A landscape with many peaks, sampled at points; each row gives a point and its height.
A climber steps from a point to the highest of its 2 nearest points, and stops where none of them is higher. Distance is the straight distance between rows; heights are no part of it.
Z_807: [ -4 -19   5  -4  -2  -3   3   2  -1  -7  -2   6  -3  13 -24   4   0   0
  -3  13  -5  10  -6  -3 -19 -15   6  -3 -10   8  -7   6   5  13   4   0
   8   8  13   4  -3   1  -6  13  -3   8  -3]  (h 505)
Z_594: [ -1 -12   4  -6  -2  12  12   4  -2 -12   3   1   0  -1 -11  -6   1  -4
  -6  -2   3   8 -26  -2 -18 -17  -1   2  -3   8  -5  17  14  -2  -1  -2
 -14  -2  18   4  -1  -1   7   7  -8  14  -1]  (h 492)
Z_97: [ -1  13  -6  -7   1  12  20  -4  -3   4  -5  -6 -11  14   2  -6  -9  -8
  -2  -6  -9   6  -4   0  -8   0   2  12   2   0 -10 -12  -8  -1   6   5
  14  -8   6 -13   4   6  12  14   0 -10 -13]  (h 269)
Z_639: [ -2 -10  -6   0   8  -8  -5   5 -11   2   4   7   9 -10  20   3  -2 -13
   8 -13   9  -7   6   3  25  10  -9  -4   4 -12   9  -6   0 -10   2  -6
  -5  11  -5   4  -5 -14  -4  -3  -6   7   0]  (h 533)
Z_467: [ -9  -2   4   6   6  -2 -17  12   0  -1  -7   2   5 -10 -15   7  11  12
   4   9  -5   1  -6  -8   0  -8  13  -3 -11   6  11   2  13  -7   2  -4
   4   8  -4  11  -9   7  -3  -9  -3  -2  14]  (h 486)
Z_459: [ -3 -10  14   3  14  -4  20   6  -2  -5  10   8  -6  10   2  -7 -11  15
  -7  -1   2  -2   3  -4 -10  -3   9  -4   5 -14  -6  17  -9   6 -16   1
   0 -12   4   6   0  -4  -4  -6  -5  10  -2]  (h 452)
Z_208: [ -5   3   1   5   3  -3  10  10   9  -3   2  -6  -4   3 -14   3  -9  14
  -5  14  -6  -1  11  -9 -15 -12   5  -3  -4   4 -15   8  -1   3  -6   0
  12   4   6   2  -6  11   3  -6   1   0   4]  (h 101)
Z_680: [ 13   4   7  -5   9   2  -1  -7 -12  -6   6  -1   2   0   8   5  -5   3
   5  -4   1  -5  -7 -10   4   9   1   1   9  -9   1  -4  -4   9   4  -3
   5 -10   1  -4   8  -1  -5   3   5  -6   0]  (h 371)
Z_501: [ 12   6  -3  11  -2  -1 -16  -5 -10  15   1  -6   2  11   2   5   7 -20
   1  -1 -13  10  -8  -1  -5  13   7   3  -1  -8   4 -10  -5  17  -3   7
   9  -5   3 -13  -1   9   1  10  11  -4 -10]  (h 314)
Z_845: [ -1  -3   3  -4 -14  11 -18   6   8  -7  -8   9  11  -8  -9  -4   9  -3
   5  10   9   6  -5  14   2 -18  -6  -5  -4   5  11   3   4 -14   8   0
 -18   5   1  19   2  -3   2  -8   0  -5  12]  (h 520)
Z_856: [  9  -7   4  -7  -3   5 -27   9  -4  -9   8  11  18 -12   1   1  -6   7
  11   4  12  -5   5  -3   6 -11  -2  -6   6  -5   5  -6   0  -1   2  -8
 -13  10   8  14   1 -12   0  -8   7   0   4]  (h 225)
Z_554: [ -4  -4   1  -2  11  -9   6  20   5  -5   2  -9   6   2  -4  -2   2  17
 -12  13   0   9   4  -2 -13 -12   1  -4   5   3   2   2 -15  -6 -11  11
  15  -7   3   2  -7   2  -6 -12   0  -8   8]  (h 112)
Z_685: [  0   6   3  12   0  -2  14  11  -1   6  -1  -8   5  -9   2  -8  10  -5
   7  -3  -9   2 -16   5   8   4  -2   4  -3   4  -4  -3   4 -15   7   1
  -4  -4  -4   3  -5  12   7  -6 -14  -8   3]  (h 445)
Z_880: [  1  15   6 -15  -5  13   3 -14  -3   3  -5  17  -5  -7   0   5 -13   6
  11  -3  -8  -5  13   1   8   3   5   2  -2   1  -3  -3  13   2   8 -11
  -3  10  -7   0   9   3   5  12   4  -4 -12]  (h 172)
Z_405: [-16  -4 -12  -6   6 -17  -8   1   0  -5  -2   1   1  -4   6   8 -15  11
 -10  10   7   0  23  -6 -10   6   8   4   4   0  -1 -14  -5   3   0   2
  20  10  -6  -2  -5   2 -13  -8  11  -4   6]  (h 31)
Z_520: [ -4  -3  -8  -4  -1   0  25   2  -4  -6  -1   2  -1   1  -8  -5   5 -12
   0   5  -2  16 -18   3 -14  -7  -6   0  -6   9 -11   7   5   2   1  -2
   1   7  15  -6  -8   1   4   9 -15  10  -4]  (h 451)
Z_938: [ 12   4  14 -17   2  14   3  -5 -14  -8   5  12  12 -10  -5   1  -8   7
   6  -2   1  -2 -13  -2  -9 -13   2  -5   4  -2  -5  14  10   6  -1  -9
 -11  -4  10   5  10  -1   3   8   3   2  -4]  (h 426)
Z_426: [  4  -4   7   8 -20  12  -7   2   9   3   2   3   6  -2 -18   3  10  -9
  -4   9   1   3  -8  14   2 -12  -9   0  -7  16   2  17   9  -5   5   0
 -19   3  -2  14   8   6   8  -2   7   2  -1]  (h 561)
Z_324: [ -1  -9  -7  16   9 -12  14   9  -2   8  -4  -9   3  -1   8  -4  15  -2
  -6  -9  12  -8   2   0   2  15  -3   0   0   2   4  13  -2  -8  -6   1
  -6   1  -8   3 -11  -8  -2 -14 -16  13   3]  (h 527)
Z_980: [-12  -4   7 -13  -1  -4   1  -5  -9   7   4  28  -6   3   0  -3 -13   5
   7   0  -2  -2   6   6   2   3   9   2 -14 -10  -4  -2  14  -1  -1  -9
  -4  15   3   4  -4   2  -4  11 -19   5  -3]  (h 194)
Z_816: [  9 -12  -4  11  -3 -11  -2   9  -3   8  -1  -1  -1   7  -9   7  13 -17
   4   6 -14  16 -13   0  -1   4   1   1  -3   5   4  -2  -4   7  -1   5
   5   3   4  -2  -1   7  -2  12  -2  -2 -13]  (h 335)
Z_523: [  6  16   8  19  -6  12  -3   1  12  12  11 -13  -1  12 -10  -3   0   4
  -5   1  -9  -5  -2   0  -9   1   8  -2   0   0  -8  -2   2  14 -10   5
   5 -13   4  -3   0   8  11  -6   7  -2   0]  (h 518)
Z_347: [  7  -4   1  13  -5  -3 -10   6   4   5  10  -9  -8  -6  -6  12   4   2
  -3  -3  -8  -7   4 -11   4   3   2   3   0   6  -5  12   8   5  -7  -1
 -10   1  -5  -2   1   5  10  -5   8   5  -5]  (h 499)
Z_654: [  6 -29   3   4   2  -3 -22  12  -2  -4   4   5  15  -4 -13   9   1  -1
   3  -3  11  -2   5  -3   6  -7  -1  -5   5   6   9   7   4   4   3  -4
  -3  16   2  21   1  -9  -9  -8   6  10   2]  (h 232)
Z_783: [ 13  11  -3   8 -13   5 -12   0   7   3   6 -15   7   5  -3   0   5  -2
   0   9   3  -3  -3   3   0  -3 -11   1   1   4   1  -3  -5   5  -2   3
   2  -9  -1   1   2   9   0  -7   8  -4   5]  (h 565)
Z_182: [ -7  13  -3  -8  10   8  12 -15  -8  -6 -15   1  -2   1  -1   3  -7   3
   1   1   0  -4  -3 -13 -16   4   9   4   3  -2 -11  -2   0  10  12  -6
  15   0  -3  -3   3   6   1  10  14 -12  -2]  (h 75)
Z_765: [ -1   6   1  16  -3   6  -1  -8  10   6   1 -15 -17   2  -8   5   6   3
 -10  -7  -7  -2   2 -11 -13   5   9   2  -2   3  -9   7   7  10 -10   3
  -7 -10  -2 -13  -6   4  16  -4  14   5  -2]  (h 479)
Z_779: [ 10   6   5  -2  -2   0   5   3  -5   3   8  -2   7  11  14 -15  -2  -5
   5  -4  -2   5 -13  13  10   5  -7   6   7  -9   2 -19 -16  -6   6   9
   4 -16   6  -3   6   3  -6   1  -8 -11  -3]  (h 323)
Z_707: [  1   8  -1   5  -9   8  -7   6   6   2  -4  -6  10 -15  -2  -2  10  -5
   8   3  -2  -4 -10   7  14  -8  -6  -1  -6   4   0  -3  11 -18   9  -3
 -17   3  -9   9  -4   8  11  -7  -5  -8  11]  (h 481)
Z_788: [  6   0 -11  16   0  -5  -6  -3   2   1   2 -20   4  -8   9   3  11  -9
   9  -6   4 -15   9  -6  24   6 -12   5   4   6  -2 -13  -3  -6   9  -2
  -3   8  -6 -11  -6  -5   4 -11   4   6  11]  (h 554)
Z_420: [ 10  13 -13 -10  -1   2 -11   2  -1  -9  -2 -13  11 -11   0   4  -8  -3
   4   7   3  -6  22 -10   6 -11 -14   0  12   6   0  -6 -10   4   8  -3
  11   2   0   2   2  -5   1  -2  16  -8   3]  (h 43)
Z_114: [  1 -10   5   0   1   2  -4  15  -3  -8  10  -2   2  -5   0  -5   0  11
  -3   0   5  -6 -14  -2  -1  -8   3   2   0  -5   1  -4   7 -15  -3   2
 -14  -7   3  10  -7   1   1 -12 -16  -4  15]  (h 519)
Z_35: [  0   5  -9  10   4  -4  -6  -3   5  -3  -3 -16   1  -3  14  -3   4  -6
   0  -4   3  -9  22  -2  22   2 -16   4   8   4  10 -19 -16  -9   6   7
   5  -4  -8 -12   6  -7   1  -7  15   2   7]  (h 510)
Z_193: [ -3  -5  -6  -4  -1 -10  -3   4  -4  -6  -4   1 -14 -13   2   5   1  -9
   3  -6 -10   4   0 -15   0   2   8   4  -4  -4  -2  -2  10  -3   2   1
  -7   3  -1  -8  -9   6   9  13  -3  -3  -5]  (h 420)
Z_73: [ 16  -5  -1   3  -6  -5   3   4 -12   7   4   4  12   2  -1   6   9 -18
  14   9  -8  13 -13  11  10   1 -11   1   4   8  -3   4  -5   6   1  -4
   6  14   0   8   2   7  -4   7  -5  -1  -9]  (h 357)
Z_996: [ -2   0   4   0   2  -5  -4   0  -2   4  -8  10  -5 -19  10  -2   4 -13
   9  -1 -13   9   7   4  16   4   0  -6  -1  -9  13   3  -3 -10  -8  -1
  -4  -3 -18   1  10   4   0   8   3  -5 -13]  (h 146)
Z_859: [  9  -4  -8  -6 -17   4 -16   0   8  -8   7  -1   6   1   1  -3   1   5
  -4   8  26  -4  13   8   3 -11 -17  -5   5   1   8   2  -8   2  -6   4
 -12   1   1   6   3 -13  -7 -19  10   6  13]  (h 394)
Z_132: [  4  -2 -13  -4   6  -9 -21   4  -7  -9  -5  -9   7  -7  -1  16  -5  -1
  -2  13   5   2  17 -14  -4  -2  -2  -5   9   1   8  -6 -12   9  -1   0
  19   6  -1  -3   1  -2 -11  -6  19  -3   6]  (h 37)
Z_787: [ -3   2   8   1   2   1  -6 -16  -2   6   3   8 -18  -5  11   5  -7   1
  -5 -12 -11  -2   8  -7   4  13  12   2   4  -9   2  -1   4   5  -7   2
  -6 -11 -11 -11   9  -1   5  10  13  -4 -14]  (h 358)
Z_658: [  7  -2  -1  -9   1  -4  12   4  -7  -5   7  -4  -9   7   6  -6  -8  -5
   2  -5  -7   9 -13   0  -6  -1   0   8   0 -10  -4 -15  -6  -3   0   8
   5  -8  13 -11  -6   6   4  11 -14 -10  -6]  (h 297)
Z_222: [ -9  10  -2  10  -6   2  11  -6  21   8   2  -5  -6  17  -2  -8  -2  12
  -7   8   9   0  19  15  -7   4  -5  -7  -1   2   1   3 -16   9  -9   7
  10  -1  -6  -3   4  -4  -6 -14   3   5   3]  (h 522)
Z_191: [  8 -10  -9  -1  -2  -2  -7   4  -1  -7 -16 -11   2  -1 -14   5  14 -19
   1   5  -8  15 -13  -3  -7  -9  -4  -6  -2   8  12   1 -10   6   4   7
   9  -3   2  -2   2   2  -1  19   7  -8  -7]  (h 315)
Z_761: [ -5  -7  -8   1   7 -10  -6  -9  -3  -4  -3  -1  -6  -8  19   3  -1  -8
   0  -6   5  -3  11  -5  16  12  -5   0   5 -10  10 -13  -9  -3   2   2
  -1  -3  -9 -13   3 -11  -5   1   9   3   2]  (h 493)
Z_388: [  1   6   9 -14  -7   2  -8 -10  -5   7   6  25   0   1  -2   6 -16   5
  16   6  -3   4  19  10   0   2   6   1  -5  -2   0   5   9  11  -4 -13
   2  21   2   9   9   5  -7   2  -1   6  -5]  (h 184)
Z_18: [ -1 -15   2  -4   4  -1 -13  -4  -1 -11 -21   1  -3  -8 -11   4  12  -7
  -3   4  -5  11 -12  -6 -11  -6   9 -11  -8  -2  17   7  -1   3   0   1
  -1  -4  -4   1   5  -3  -6  14   7  -1   0]  (h 295)
Z_852: [ -1 -11  -4   1   1   0 -20  10  -3  -4   7   0   1  -1   3   0  -2   8
  -1   4  10  -6  -7   4   5  -4   1  -6  -2 -12  19 -18   0  -6  -8   7
  -9  -7   0   3   0  -4  -6 -13  -2  -1  18]  (h 490)
Z_936: [ -6  11   4   5   1   6  36  -1   3  11   3  10   1  11   2 -13  -1  -5
   7   2 -13  10 -10  19   2   3  -5   1  -2  -1  -9  -1  -8  -3  -1   2
   4  -4   2  -1   4   5   4   6 -15  -4 -12]  (h 446)
Z_301: [-11   7  -1   0   5   6  19  -6   7 -11  -3  -2 -12   7  -7  -1 -11  11
 -10   0   0  -2   4 -12 -18  -4  11   0   1  -5 -13   4  -4   8  -3   2
   7  -8   5  -4  -4   2   5   1   7  -1  -2]  (h 89)
Z_138: [-14   0   2  -9   6  -8   6   1 -13   0 -11  18  -6  -8   2   2  -3   1
   3   7 -13  10   3  -7  -9   1  16   0  -6  -8  -3  -6   0  -3  -4  -2
  13   3  -8   6   2  12  -6  19  -4  -9  -6]  (h 52)
Z_759: [  6  -4   5  16   0   2   4  -7   1  20  20   4 -11  13  13   0  -8   5
  -9 -15  -8  -5   7   8   6  17   0   2   9  -4  -1   5   1   4 -12   5
 -12 -11  -2  -5   6  -7   5  -5  -2   6 -13]  (h 362)
Z_442: [ 10  15   1  -3 -10  19   3  -2   6 -10   3 -11   8  -6  -2  -4   2   4
  -5   7  10 -11  -4  -1   0  -9 -14   3   7   9  -6  -1   0  -5   8   4
 -11 -17   0   0   6   3   9  -8   7  -6  10]  (h 627)
Z_538: [  5  23  -6  -3   3  12 -15  -2   7  -1  -4 -11   7   1   5  -6  -4  -4
   6   6   3  -8  22  -1   8  -5 -12   8   8   9  14  -7 -12   0   8  -1
  20 -14  -8   9  12   3  -1 -11  16 -10   7]  (h 50)
Z_666: [-12   4   8  -4  15  -7   1  13  -2  -2 -11   3   3  -9  -1  -1   3  10
  -3  11  -7  15   1   0  -9  -8   7  -8   3  -1  12   4 -13  -9 -11   7
  17  -7  -8   7  -1   4 -11   0   0 -10   2]  (h 123)
Z_599: [  7  -3   3  14  14  -9   6   1 -11   5   7  -6   0   2  14   3   3  -5
   4 -13   1  -6 -10  -9   7  22   5   9   9  -7  -4  -3  -2   6   3  -3
   2  -4  -5  -3  -3   2  -1  -5  -8   5  -1]  (h 349)
Z_384: [  2  -7  17  12  -3   5 -12  12   3   3  -5   4   3  -4 -19   2  11   1
   5  10 -11   3 -13   3  -1 -11   5  -4  -9   8   7   9  11  -5   1  -1
  -7  -2  -5  23  10  13  -1  -1   2  -4   4]  (h 521)
Z_876: [  6  -2  -1 -10  -5  -4   4  -1  -5  -1   7   4 -16  -8   4   8 -11  -4
  -3  -4 -18   7  12  -9   2  -1   3   5   6   0  -5   2   3   2  -9   5
  -2  -4  -3 -11   2   6  10  18   7  -6 -18]  (h 387)
Z_733: [-14  -5  14  14  12  -3  12   2  -1  -1   8  16 -12  10   1  -7 -11   8
  -3  -4  -6  -3   1  -8  -7   8  21   3  -2 -19  -9   4   3   8  -9  -2
   0  -8   2   6  -6   5   2   0  -9   5  -3]  (h 418)
Z_691: [ -6  12   5  12   5   0  23  10  10  11  -7  -2   3   5  -4 -15  12  -3
   1   2  -8  12  -9  10  -6   2   4  -7  -4  -3  -4   3  -8  -3  -4   6
   3 -10   0   3  -2   2   1  -1  -8  -2   1]  (h 402)
Z_202: [ 13  -7  -6  -6  -8   5 -14  -9   0 -11   7  -9   5  -3   3   2   7  -2
  -5  -2  18 -10   2  -5   5 -10 -14  -6   6  -1   5   2  -2   7  -6   2
 -13  -5   5  -7   1 -21   0  -2  13   6   8]  (h 411)
Z_69: [  4  -5   7  -4  -9  12   7 -12  -7   4  11   7   1   9 -10   1  -6   5
  -7   3  -5   5 -13   7 -10 -14   0  -6  -4   5  -7  17   7   9 -10  -3
  -6  -5  14   2   3  -1   4   2   4   8  -4]  (h 456)
Z_907: [  2 -11 -10  -4 -13   2 -16   2  12   1   3   0   9  -4  -3   1   3  -3
   3 -10  21  -6   7   7  11  -8 -11  -2  -6   4  -1   4   8  -7  -2  -2
 -23  15   6   3  -6 -15   9  -2  -2  11  -3]  (h 630)
Z_28: [ -7  -1   2  -3  10  -5   9   8  -2   0 -19   3  10 -19  -5  -2  20  -3
   4   4  -2  10  -8   5   4  -9  -3  -8  -4  12   5  22   3 -12   4  -3
  -1   6 -11  11   0  -1  -4   2  -3   6   4]  (h 254)
Z_903: [  1   4   1   9   7  -3  -9  -5  -3   8  -4  -6  -5   4  12   1   1 -12
  -6 -10 -11  -1   9  -8  -2  20  10   9  10  -9  -2 -16  -6   9   2  11
   7 -11  -7 -16   5   4   2   9  20  -2  -9]  (h 330)
Z_739: [-18   5   2   2  13  -3   3  -9  -5   1 -13   7  -2   6   7  -6   0   2
   1  -1  -3   0  -6  -7 -14  13  19   2  -4 -13  -7 -13  -1   8   5   0
  19  -1  -8   1   0   9  -7   8   8 -14   1]  (h 64)
Z_999: [  6  -8  -2 -15 -10   6 -17  14  -2 -11   7   8  10  -8  -2  -2  -8   0
   7   4  -3   3  -5   0   3 -19  -5  -2   3  -4  -4 -17   3 -11   5  -1
 -15   6  12   7  -6   1   5   5  -5 -14   2]  (h 215)
Z_772: [ -4   6 -14  -6  -3 -10   1  -8   0   3 -10  -8  -3   2   3   3   0 -10
  -5   6   1  10  12   1 -10   5  -3   2  -2   0   1  -4 -14   5   0   7
  16   4  -5  -9  -1   3  -5   8   8  -6  -6]  (h 329)
Z_6: [ -4  -9 -14  -5 -12  -9  -6   8  16  -2  -4  -5   1  -1 -13   0   9   1
  -5   1  11   2   0   6   1 -10  -6  -3 -11  13  -1   1   7  -5   5   2
 -10  16   6  -3 -11  -5   2  -6  -9   8   9]  (h 592)
Z_988: [ -7   8  -2  -3   1   2 -10   1   7  -3  -2   2  -3  -4   4  -2  -9  12
   5  -1   0  -8   9   4  14   2  -2   0  -2  -5  16 -19   4 -12   4   1
   0  -2  -6   1   6   1  -3 -11   0  -9  11]  (h 460)
Z_436: [ -1 -12   0   3   9  -8  15   7  -7 -10   0  -5  -6   1   2  -6   6   6
 -10  -9  14  -3  -6 -10 -13   2   5  -1   1  -4  -2  17  -1   3  -7  -1
  -3  -5   2   2  -9  -9  -4  -6  -9  14   6]  (h 491)
Z_127: [ -3  19   0  -2   7  11   5  -9   4  -3 -16  -5  -7  16   8   3  -3  11
  -5  -1   6 -14   4  -9   1   5   0   7  10   3  -4  -7  -8   1  11  -4
  12  -9   2 -10  13  -2   1  -1  13  -4   1]  (h 63)
Z_443: [  7 -14  -5   3  -4 -11   5   5  -3   7  10  -1   7  11   4  -3   5  -6
  -6  -2   9  -2 -12  14   1   8 -10   1  -2  -4   2   6  -3  -6  -8   1
  -8   3   7   5  -6  -7  -7  -5 -17   7   0]  (h 562)
Z_543: [  1   2  10 -21  10   4   8  -1 -10 -15  -1  11  -3 -10   5   0 -13  13
   6 -10  -1  -5  -2 -13  -3  -1   8  -1   8  -8  -3  -1   5   0   8  -8
  -3  -4   4   0   5  -5  -3   8  -3  -6  -2]  (h 397)
Z_431: [-13  -3   7  14   1   1  15 -10   2  14  15  18 -17  15   8  -2 -13   5
  -2 -10 -12  -5   7   5   6  15   9   6   0  -7 -10   3   4   2  -5  -4
  -5   3  -1  -2  -2  -2   5   2 -11   4 -14]  (h 385)
Z_986: [ -4  13   2  -2  -2   7   7 -15   5   5 -11   3  -9  -8   6  -1   0  -4
   7  -5  -5  -2   7   9  15   9  -5   2  -4   1   5   0   4  -6   8  -4
  -2   3 -15  -7  10   2   4   5   3  -3  -6]  (h 160)
Z_983: [  9  -6   5   8  10  -5   3   7 -16  -1   6  -8  11  -2   3   3   5  -5
   8  -4   2  -4 -24 -10   3  11   6   3   2   1  -7   0  10   0   3 -11
   5   6   3   9 -12   4  -3  -7 -20   6   9]  (h 331)
Z_965: [ -5  12   2   5  -3   0  24  -3   7  11   1   8  -8  19  13  -4  -8   2
   4  -1 -11   3   9  13   8   9  -8   5   9   4  -8  -3 -17  -1   6   1
  12   7  -2  -9   9   1  -3   3  -5  -4 -17]  (h 511)
Z_952: [  4   4 -10  -9 -13   3  -1 -24   3   2   4  -5  -5   4   3   2   2  -1
  -9  -3  10   4   5  10   0   0 -13  -4  -4   4   5  10  -2  11  -6   3
  -4  -4   1 -14   1 -13   1   2   9   6  -2]  (h 437)
Z_288: [  5   4  -3   0  -9   7  13 -14  -6   5  13  -6   3   9  -2   0  -4 -10
   3   0  -1   3 -22   7  -3   6  -4   3  -4   9 -17  -3  10   6   1  -7
   2   7  12  -7 -11   1   5   2 -14   6  -3]  (h 410)
Z_671: [-13  -1  -2  -6   4  -3 -10   0  -4  -5 -17   4  -2 -14  -8   4   8   4
   3  -1  -1  -2  -4 -14  -9  -4  17  -3 -14   2  -1   4  19  -2  10  -9
  -5   9  -2   0 -11   5   5   6  -4   2  10]  (h 455)
Z_169: [ -1  -1 -12 -10   5  -9   2   3  -4 -10  -7 -13   9  -6   3   2   8  -1
   0  -2   6   5  -7  -6   1  -6  -6  -3   1   0   4  -8  -7  -4   7   5
   8   2   4  -7 -12  -6  -5  -4  -5  -4  12]  (h 390)
Z_686: [ -5  17  -3  13  -3   6  11   2  20  14   2 -12  -6  24   2  -4  -6   7
  -8   2  -4  -6  17   7  -1   7  -4   4  10   7 -10  -6 -15   4   4   8
  15  -1   1  -8   8   1   3  -7   4  -3  -6]  (h 587)
Z_628: [  9   3  -2  -6 -13   3   1 -11  -6   8  10   7   6  14  -7   6  -3  -9
   9  13   0  10  -8  19  -4  -1  -6  -1  -7   7  -6   3   4  14  -1  -9
   9  18  11   1  -1   5  -7   4  -7   5  -3]  (h 382)
Z_956: [ 11  25   4   3   4  16 -11  -4   2   3  -3 -11   7  17   6  -5  -4   6
   2   1   2 -18   5  -5  10   1  -5  12  11   6   4 -15 -11   3  12  -5
  17 -16   3   0  14   6  -2  -5  11  -6   3]  (h 56)
Z_260: [  8   6  13   8   3   3   6  -3   0  15  16   6   2  17  14 -11   0  -1
  -3  -9  -1  -1  -7  15   7  16  -3   2  12  -9   3  -4 -11   5  -5   5
  -1 -14  -1  -3  13  -5  -5  -3  -3  -2  -9]  (h 344)
Z_374: [ -3   4   6   3  12  -8  -6   4   0   4 -17   1   1 -14   8  -1   8  -7
  -1   1  -9  12   4  -1  -2   8   9  -6   3  -9  11  -1 -12  -2  -8   4
  11 -11 -16  -3   7   5  -8   4  10  -5  -5]  (h 135)
Z_250: [-14  -4   3   1  10  -7   8   4   3  -3 -23   2  -7 -15  -5  -7  18  -3
  -1   0  -7  10 -11  -4  -9  -3  10  -7 -12  -1   7  15   1 -10  -5   0
  -5 -10 -10   0  -2   0   0   9  -6   3   1]  (h 274)
Z_693: [  3 -10  -1  -5  -9  -2  -2   1   0   8   9   8   6   3   3   1  -1  -4
  -2 -15   9 -12   0  12   8   3  -8   2  -5  -1  -3   9  14 -11  -5  -3
 -18  11   8   8 -10  -6   3   0 -16  11  -6]  (h 598)
Z_398: [-11   5  -4  -2 -15   0   5 -22  13   8   2   5  -8  11  -4   0  -5   7
  -2   4  13   1  17  16  -7   1  -4  -5 -12   5   1  15   0  10  -6  -3
   1  13  -2  -3   2  -8  -6  -9   4  15   3]  (h 473)
Z_641: [  8  -5   4   0   2   5  -9  -5  -5   2   7   5   3  -9  11   4  -4  -7
   4 -20   7 -21   4  -3  21  10  -3   0   1 -10   5   4  14  -8  -3  -6
 -20   5  -6   4   0 -11   6   0  -3   6  -4]  (h 563)
Z_328: [ -7  -8   2 -15  -1  -9 -10  14  -2   0   7  18  -3  -1  -3  -4 -13   6
   6   4  -8   4   3   6   6  -7   3   1 -11  -6   1 -13  11 -10   1  -2
  -7  11   9   3  -9   7  -3   6 -19  -5   4]  (h 203)
Z_118: [ -7  -5 -10   3  -1 -11  -6   2   8  -3   7 -10 -13   5   0   7  -9  11
 -14   3   5  -7  15 -10 -10   8   5   3  -1  -3  -4 -12  -2   6  -4  10
   3  -1   1 -13  -5   0   0  -7   6   1   6]  (h 25)
Z_83: [  4 -12  -9   1 -14  -5  -6   4  10  -5   4 -13  -2  10 -20   5   6   0
  -9  10   4   6  -8   3 -12 -10  -6  -2  -6  14  -3   2   2   7   2   4
   0   7  14  -5  -8   0   0  -1  -1   3   2]  (h 552)
Z_702: [ -8 -19   4  -2   3 -10  -5   5   1   0 -13   6   5  -1 -14   2  11   0
  -3   1   9   5   3   2  -3  -6   2  -7  -6   8   8  19   3  -1   1  -2
   1  11  -1  14   2  -8 -13  -1  -3  16   2]  (h 240)
Z_390: [-10  11  -7 -15   8   1   1  -8   0 -10 -18  -3   4  -6   8  -3   0   7
   5  -2   8   0   6   0  12  -3  -6   2   4   1  13 -16  -4 -15  17   1
  12   4  -4  -6  -4 -11  -7  -5   0 -11  10]  (h 424)
Z_103: [ 10   3  10  -2 -13  17   2  -3   3  -7  18  -5  -1   2   0  -7 -10  10
  -3  -1   5 -14 -14   0   1  -2  -2   8   6   1 -11  -9  10  -9   0  -1
 -20 -12   5   3   0   1   9  -8  -5  -5   7]  (h 564)
Z_977: [ -6  -1 -12 -14   6 -13  12  -3  -3  -9 -13  -3   4 -11   3   3   5   0
  -6   2  12   7   7  -8  -9   0  -1  -5   2   7  -7  11  -9   5   7   0
  10  10  -3  -8  -6  -8  -7   3   3   4   4]  (h 361)
Z_471: [  2   0   7   5   4   5   3   1  -1   2   2  -1  -3 -13  -1   4   1   3
   3 -17   2 -18   3 -11   9   5   6   3  -2   1  -6  17  22  -5   1 -10
 -17   2  -8   4  -1   2  12  -5  -4  10   1]  (h 532)

Where does a climber stop that starts at each point below?
Z_772 | Z_442
Z_260 | Z_907
Z_903 | Z_426
Z_250 | Z_594
Z_956 | Z_594

For each start below, name every point that the climber comes to, in order.
Z_405 | Z_132 > Z_420 > Z_538 > Z_956 > Z_127 > Z_182 > Z_301 > Z_208 > Z_554 > Z_666 > Z_374 > Z_996 > Z_986 > Z_880 > Z_388 > Z_980 > Z_328 > Z_999 > Z_856 > Z_654 > Z_702 > Z_28 > Z_250 > Z_18 > Z_191 > Z_816 > Z_73 > Z_628 > Z_288 > Z_520 > Z_594
Z_739 | Z_182 > Z_301 > Z_208 > Z_554 > Z_666 > Z_374 > Z_996 > Z_986 > Z_880 > Z_388 > Z_980 > Z_328 > Z_999 > Z_856 > Z_654 > Z_702 > Z_28 > Z_250 > Z_18 > Z_191 > Z_816 > Z_73 > Z_628 > Z_288 > Z_520 > Z_594
Z_658 | Z_779 > Z_260 > Z_759 > Z_431 > Z_733 > Z_459 > Z_436 > Z_324 > Z_443 > Z_693 > Z_907
